A landscape with many valleys, sampled at points; each row gives a point and its height.
A ball rolls from a point to whichever of its 2 nearest points has the largest drop for the distance, and stops where none of them is lower. Distance is the straight distance between rows; heights are no part of it.
<34>: 104  122  81  106  91  103  95  102  84  113  120  89  117  99  98  121  98  69  109  94  106  (h 539)
<2>: 85  126  126  88  94  90  75  73  123  90  75  109  99  98  88  97  93  122  82  85  93  (h 753)
<818>: 110  88  107  90  100  101  98  115  92  86  117  93  129  105  123  112  79  117  120  109  83  (h 691)
<462>: 98  102  116  87  89  94  102  101  99  100  110  101  87  75  80  117  132  96  83  90  100  (h 862)
<583>: 91  91  108  107  105  121  110  104  113  116  79  110  94  113  101  80  106  87  94  104  137  (h 422)
<511>: 89  104  82  93  102  89  77  91  119  95  92  93  112  103  121  126  82  133  110  114  115  (h 726)
<1085>: 108  101  87  110  119  121  120  116  101  86  104  104  98  123  119  78  98  95  96  95  118  (h 478)
<968>: 94  90  94  93  109  95  107  107  110  77  87  98  83  77  101  105  119  132  90  90  91  (h 412)
<763>: 100  76  134  98  100  128  109  120  114  83  87  109  101  100  109  90  87  107  97  121  115  (h 357)
<1409>: 99  101  98  102  119  105  122  113  86  90  126  91  87  104  84  88  117  76  96  81  98  (h 765)
<145>: 119  100  108  99  73  109  86  111  104  90  96  113  105  78  100  102  81  100  90  112  108  (h 347)
<1300>: 109  87  66  113  89  76  96  93  97  110  110  121  87  120  106  88  102  95  99  118  108  (h 376)
<137>: 89  109  97  107  104  120  85  95  116  114  75  84  94  81  83  87  81  93  107  84  87  (h 722)
<35>: 104  105  82  107  104  88  77  79  116  103  79  104  111  113  106  106  75  109  110  106  84  (h 390)
<537>: 96  118  118  93  88  101  92  90  89  93  105  101  89  87  96  80  102  113  81  82  98  (h 514)
<471>: 88  102  114  100  94  99  106  91  104  124  89  107  93  116  93  96  115  84  94  100  131  (h 447)
<1084>: 97  81  80  103  106  117  112  117  106  108  89  97  86  91  101  107  107  93  103  109  122  (h 450)
<1330>: 103  64  83  108  106  87  112  111  98  109  110  115  80  101  77  109  124  78  106  118  100  (h 374)
<864>: 109  86  77  97  102  96  101  104  117  80  71  106  90  77  103  109  103  122  99  99  84  (h 361)
<383>: 92  85  75  112  105  110  109  100  108  119  92  107  83  118  102  87  110  89  97  110  137  (h 394)
<621>: 107  104  97  103  88  87  88  94  81  104  125  108  100  106  112  98  94  120  92  104  113  (h 571)
<1098>: 94  113  68  101  109  70  99  82  105  98  96  104  85  99  84  117  126  103  96  86  90  (h 518)
<470>: 87  103  119  105  105  121  88  95  108  100  87  90  85  99  94  55  66  117  100  91  96  (h 336)
<1255>: 133  73  88  94  88  101  98  124  76  88  108  86  107  83  108  82  82  97  115  101  70  (h 277)
<278>: 78  92  119  97  116  123  116  107  96  113  98  85  79  98  102  69  107  109  101  90  108  (h 271)
<786>: 124  65  103  91  93  108  109  132  98  82  107  105  102  74  111  99  96  116  100  119  89  (h 544)
<1366>: 84  97  147  91  106  102  106  95  105  99  95  109  114  121  105  104  99  106  94  104  100  (h 258)
<852>: 91  115  126  91  91  92  83  86  111  106  94  104  107  99  96  119  108  104  89  98  113  (h 423)
<688>: 107  120  110  105  78  96  70  82  81  102  101  92  113  93  90  80  62  87  108  97  82  (h 457)
<715>: 92  112  111  93  118  120  120  124  104  83  116  94  98  99  89  103  130  78  91  78  113  (h 796)
<9>: 116  90  71  106  104  80  97  90  111  105  82  108  108  111  114  100  90  106  116  102  73  (h 364)
<929>: 119  98  82  108  68  102  92  100  96  99  94  121  94  92  102  95  91  93  89  113  121  (h 387)
<423>: 111  113  80  100  80  88  79  92  101  98  105  95  110  75  102  136  93  109  103  105  102  (h 605)
<53>: 113  74  102  92  109  119  117  136  116  73  94  97  106  85  119  103  98  118  108  110  91  (h 591)
<241>: 112  85  134  94  80  110  102  113  101  89  93  114  114  90  105  104  87  96  89  128  109  (h 294)
<777>: 123  61  84  104  97  101  108  115  87  104  95  102  95  90  107  77  86  106  109  104  77  (h 200)
<1132>: 105  96  128  94  103  104  93  114  114  58  98  96  123  88  100  107  82  109  106  106  60  (h 656)
<782>: 95  100  116  87  95  109  115  118  95  93  127  93  87  79  79  104  132  83  86  83  110  (h 832)
<727>: 104  119  96  110  100  100  101  88  84  111  105  99  102  109  97  77  94  85  90  86  104  (h 501)
<1048>: 121  78  63  107  90  66  94  104  95  85  123  128  79  111  105  96  112  106  90  110  97  (h 417)
<41>: 107  124  104  89  79  98  78  92  97  88  111  104  112  81  103  123  90  114  92  97  105  (h 629)
<981>: 102  96  96  106  106  115  113  111  100  94  103  113  102  127  121  95  99  103  94  112  136  (h 448)
<638>: 111  68  103  106  87  83  113  108  81  113  113  111  95  102  80  106  118  75  99  120  92  (h 314)
<443>: 93  119  97  93  82  81  82  80  109  112  90  111  100  100  94  127  118  96  86  102  125  (h 483)
<265>: 98  74  78  98  119  102  118  119  111  106  97  93  112  116  117  132  106  108  122  118  110  (h 663)
<252>: 94  103  104  106  101  106  111  93  125  103  64  130  88  133  107  77  114  91  84  104  127  (h 445)
<1003>: 105  91  91  96  109  95  90  109  105  95  107  96  112  107  125  124  85  129  113  111  102  (h 709)
<329>: 87  79  79  111  98  75  109  87  108  128  97  111  81  111  83  107  126  86  111  122  98  (h 426)
<1049>: 113  77  95  102  99  104  113  118  71  113  121  82  114  94  98  107  101  76  120  114  89  (h 429)
<16>: 116  108  79  106  103  92  115  106  105  70  100  117  99  102  92  107  118  86  85  90  94  (h 285)
<860>: 76  97  98  91  118  111  93  100  116  91  86  78  93  80  102  107  101  132  110  97  108  (h 795)
<869>: 115  127  80  106  84  83  84  85  86  110  119  101  113  94  100  125  100  90  99  91  101  (h 574)
<980>: 120  95  133  89  82  84  101  110  77  80  116  103  131  94  102  119  102  90  94  114  84  (h 699)
<1168>: 100  90  116  94  115  114  114  126  108  74  98  87  112  81  108  95  98  112  108  102  72  (h 628)
<412>: 69  100  119  99  117  123  94  92  107  111  93  81  88  104  101  77  85  122  105  93  106  (h 313)
<391>: 131  77  75  92  90  101  92  118  102  81  101  108  107  93  124  104  79  125  106  103  87  (h 498)
<473>: 74  129  111  95  114  88  100  85  86  101  130  97  101  126  108  108  121  111  86  83  121  (h 593)
<620>: 79  108  107  86  108  83  102  89  109  83  97  98  84  77  94  118  130  128  86  85  92  (h 458)
<439>: 95  101  66  113  112  93  93  81  100  126  85  90  81  107  107  78  95  112  111  94  89  (h 666)
<725>: 80  111  123  90  96  105  80  86  116  94  81  105  80  90  96  82  89  136  81  87  101  (h 764)
<194>: 86  97  87  109  103  95  89  80  88  126  99  97  69  102  104  67  90  125  97  94  106  (h 649)
<1226>: 100  99  100  102  94  100  104  100  79  125  119  80  113  87  88  121  101  82  116  103  95  (h 492)
<780>: 104  91  93  98  95  102  95  107  86  103  113  90  90  87  107  91  88  121  99  104  103  (h 599)
<358>: 105  124  79  105  119  118  98  115  118  75  94  95  111  101  114  112  98  98  103  87  101  (h 682)
<93>: 106  118  97  103  110  118  82  103  98  90  112  84  107  99  113  83  73  115  105  90  102  (h 675)
<1307>: 86  113  125  97  92  113  76  85  115  114  87  88  102  99  73  84  74  98  100  86  90  (h 733)
<1396>: 84  101  131  91  105  84  103  85  101  95  104  113  113  125  112  125  110  121  99  118  104  (h 302)
<933>: 101  100  101  107  91  82  115  90  99  117  104  125  113  138  101  110  120  63  98  120  107  (h 506)
<48>: 91  109  88  102  91  69  94  77  98  111  103  115  91  111  87  119  123  96  92  105  108  (h 528)
<325>: 85  96  162  86  108  112  115  105  116  95  80  97  113  114  87  97  111  86  96  94  92  (h 208)
<594>: 98  117  103  111  111  94  94  84  107  100  85  97  118  118  97  104  80  98  107  95  75  (h 411)
<909>: 77  98  112  94  111  131  99  110  109  120  101  79  102  87  105  108  101  101  114  104  125  (h 584)
<274>: 82  126  122  94  94  98  69  77  130  111  72  101  107  106  71  100  85  99  97  79  99  (h 743)
<1354>: 95  125  97  101  101  136  86  103  103  104  106  80  101  84  105  76  74  96  108  89  124  (h 695)
<1206>: 99  103  54  115  109  102  102  97  95  119  94  92  72  88  91  87  101  92  107  82  96  (h 688)
<976>: 109  100  103  108  96  86  110  89  90  111  108  114  112  138  119  98  97  91  99  115  105  (h 529)
<342>: 96  108  96  104  78  93  85  81  87  122  109  108  91  103  101  93  97  104  90  104  126  (h 545)
<1083>: 86  136  128  93  112  92  92  77  95  92  115  94  108  121  103  95  104  111  87  77  98  (h 566)
<1069>: 91  116  83  108  105  124  79  91  107  120  93  81  98  94  95  85  69  96  116  89  106  (h 712)
<467>: 103  82  123  95  97  96  102  98  85  112  104  94  108  93  100  101  93  105  105  113  78  (h 322)
<277>: 105  84  86  100  116  99  120  120  100  99  108  91  113  96  101  133  112  94  116  106  87  (h 686)
<492>: 119  125  82  104  100  108  112  113  104  71  109  101  103  87  88  113  115  67  93  80  91  (h 231)
<1176>: 88  81  84  100  108  99  99  100  97  111  101  93  70  88  105  87  99  129  100  101  111  (h 627)
<588>: 96  100  93  107  123  116  118  108  95  114  98  76  100  99  102  89  101  98  117  91  84  (h 268)
<1294>: 96  126  117  94  95  78  93  72  88  99  112  101  97  103  92  97  110  110  86  79  84  (h 543)
<1129>: 97  83  98  101  107  127  113  130  99  108  113  85  99  83  110  100  96  104  114  113  115  (h 519)
<352>: 103  70  117  105  91  76  119  98  79  117  107  108  105  112  95  108  110  94  104  119  80  (h 250)
<636>: 121  74  84  98  107  108  109  131  83  94  118  79  112  90  113  97  90  95  125  103  85  (h 355)
<544>: 108  85  83  108  86  111  93  100  104  117  82  109  86  89  105  85  79  103  100  116  122  (h 415)
<1104>: 92  89  86  113  112  115  121  104  91  126  98  95  82  112  90  77  105  79  106  99  116  (h 362)
<1225>: 118  91  109  93  99  79  117  112  77  78  133  106  114  107  102  112  108  93  98  102  82  (h 716)
<1271>: 92  86  142  94  117  116  122  115  103  99  94  88  104  102  95  85  110  97  103  101  88  (h 151)
<1405>: 93  106  86  112  126  120  118  103  86  124  101  71  99  114  99  83  98  76  116  89  107  (h 321)
<538>: 117  60  60  106  96  84  110  108  95  113  98  106  89  102  101  96  102  99  118  107  77  (h 273)
<1151>: 88  129  103  91  114  99  99  101  95  85  135  86  105  108  113  113  108  117  99  86  110  (h 624)
<1357>: 107  100  104  109  95  90  112  88  83  104  96  117  92  119  93  69  109  82  82  93  92  (h 481)
<617>: 83  112  100  97  116  72  107  84  98  93  110  100  86  97  90  124  129  114  98  82  82  (h 487)
<296>: 101  105  121  95  93  125  91  105  121  97  82  97  115  87  90  104  85  83  102  104  105  (h 511)
<150>: 107  128  104  107  91  93  77  75  98  93  86  94  118  107  85  92  63  88  101  87  67  (h 431)
<114>: 110  108  89  103  107  96  111  103  120  72  75  115  102  93  100  112  110  102  90  94  85  (h 320)
<245>: 91  88  98  101  101  129  94  112  113  100  76  99  84  88  106  82  80  115  99  108  121  (h 443)
<611>: 100  93  115  97  112  84  119  103  81  92  135  101  96  107  74  108  123  76  94  86  82  (h 746)
<1309>: 114  120  93  94  90  107  77  109  94  79  122  90  108  81  113  96  76  113  98  93  97  (h 655)
<88>: 98  103  76  104  97  93  105  94  110  117  90  105  82  86  64  108  132  70  99  85  98  (h 744)
<131>: 92  86  101  109  89  89  107  83  101  136  88  116  93  121  100  96  111  87  104  122  110  (h 459)
<81>: 98  107  119  101  107  90  111  96  78  91  115  107  109  127  114  88  101  101  92  103  99  (h 523)
<478>: 103  114  103  106  80  107  84  83  89  124  99  105  93  105  99  70  82  90  92  94  126  (h 521)
<125>: 115  84  56  109  98  76  105  94  100  115  98  114  95  122  114  105  99  93  118  111  80  (h 329)
<1000>: 110  108  107  102  110  76  118  100  69  82  123  97  112  115  93  106  113  79  100  86  67  (h 730)
<986>: 98  88  105  104  87  91  108  95  110  126  92  123  108  114  95  125  122  70  97  127  117  (h 484)
<615>: 104  116  76  107  97  105  101  98  100  111  89  87  80  73  74  93  111  80  101  73  86  (h 715)
<1260>: 116  100  104  106  109  106  114  107  84  87  105  104  110  130  118  68  89  90  100  102  99  (h 503)
<1263>: 110  104  121  96  77  89  98  97  74  97  126  109  121  108  104  119  99  94  97  119  108  (h 679)
<127>: 79  103  120  83  101  81  91  88  105  104  101  101  101  102  104  128  120  125  92  107  116  (h 360)
<747>: 96  138  91  101  118  110  108  105  104  79  111  97  109  116  108  113  109  93  92  78  116  (h 658)
<103>: 103  116  122  97  85  108  89  97  81  102  106  84  108  77  88  79  82  82  101  93  91  (h 425)
<685>: 86  93  123  97  122  126  117  114  98  108  104  72  105  86  95  77  103  93  115  93  92  (h 209)
<392>: 90  88  119  97  93  133  88  112  130  93  70  95  98  74  87  97  85  102  98  110  110  (h 482)
<314>: 101  119  124  92  87  103  93  102  80  96  121  84  91  66  83  76  105  98  92  78  95  (h 473)
<86>: 116  97  108  99  99  90  94  104  100  76  100  103  116  105  115  107  86  120  105  101  67  (h 676)
<1133>: 108  104  127  99  84  105  84  103  86  99  111  90  121  79  94  106  83  89  108  108  84  (h 383)
<1157>: 117  91  79  94  89  75  96  102  96  82  114  120  94  93  105  116  104  120  89  105  97  (h 452)
<1325>: 97  105  70  108  92  81  101  82  123  108  71  119  80  102  82  108  128  76  95  102  101  (h 767)
<1384>: 80  98  94  100  128  117  110  108  117  109  93  80  105  108  111  122  102  104  120  109  112  (h 633)
<353>: 93  105  79  101  107  89  99  84  129  103  63  107  100  105  96  119  118  90  99  104  109  (h 762)
<273>: 86  109  112  93  101  109  85  91  116  88  86  92  91  74  96  98  91  126  96  94  94  (h 776)
<29>: 84  109  86  96  111  83  91  85  124  93  81  102  112  106  109  137  110  116  105  111  110  (h 745)
<1321>: 97  96  118  108  99  97  108  86  109  109  75  122  86  123  98  67  110  94  83  103  102  (h 463)
<1173>: 125  88  68  90  96  85  99  111  100  68  104  114  101  96  118  110  98  123  99  89  78  (h 477)
<1167>: 98  84  113  106  107  132  116  121  106  97  94  101  109  121  119  92  88  96  99  122  126  (h 410)
<129>: 110  125  110  96  74  92  79  89  91  100  114  115  117  103  111  118  95  94  86  107  125  (h 657)

Two balls start at each pair of points below. Name the first point that both come to, or write never.
<747> / <1384> | never
<93> / <727> | never
<1129> / <1176> | <383>
<1206> / <1069> | never
<511> / <265> | never

Where does a ball stop that starts at each point below?
<391> | <777>
<353> | <777>
<1321> | <1271>
<1325> | <1271>
<48> | <1271>
<909> | <1271>
<1409> | <777>
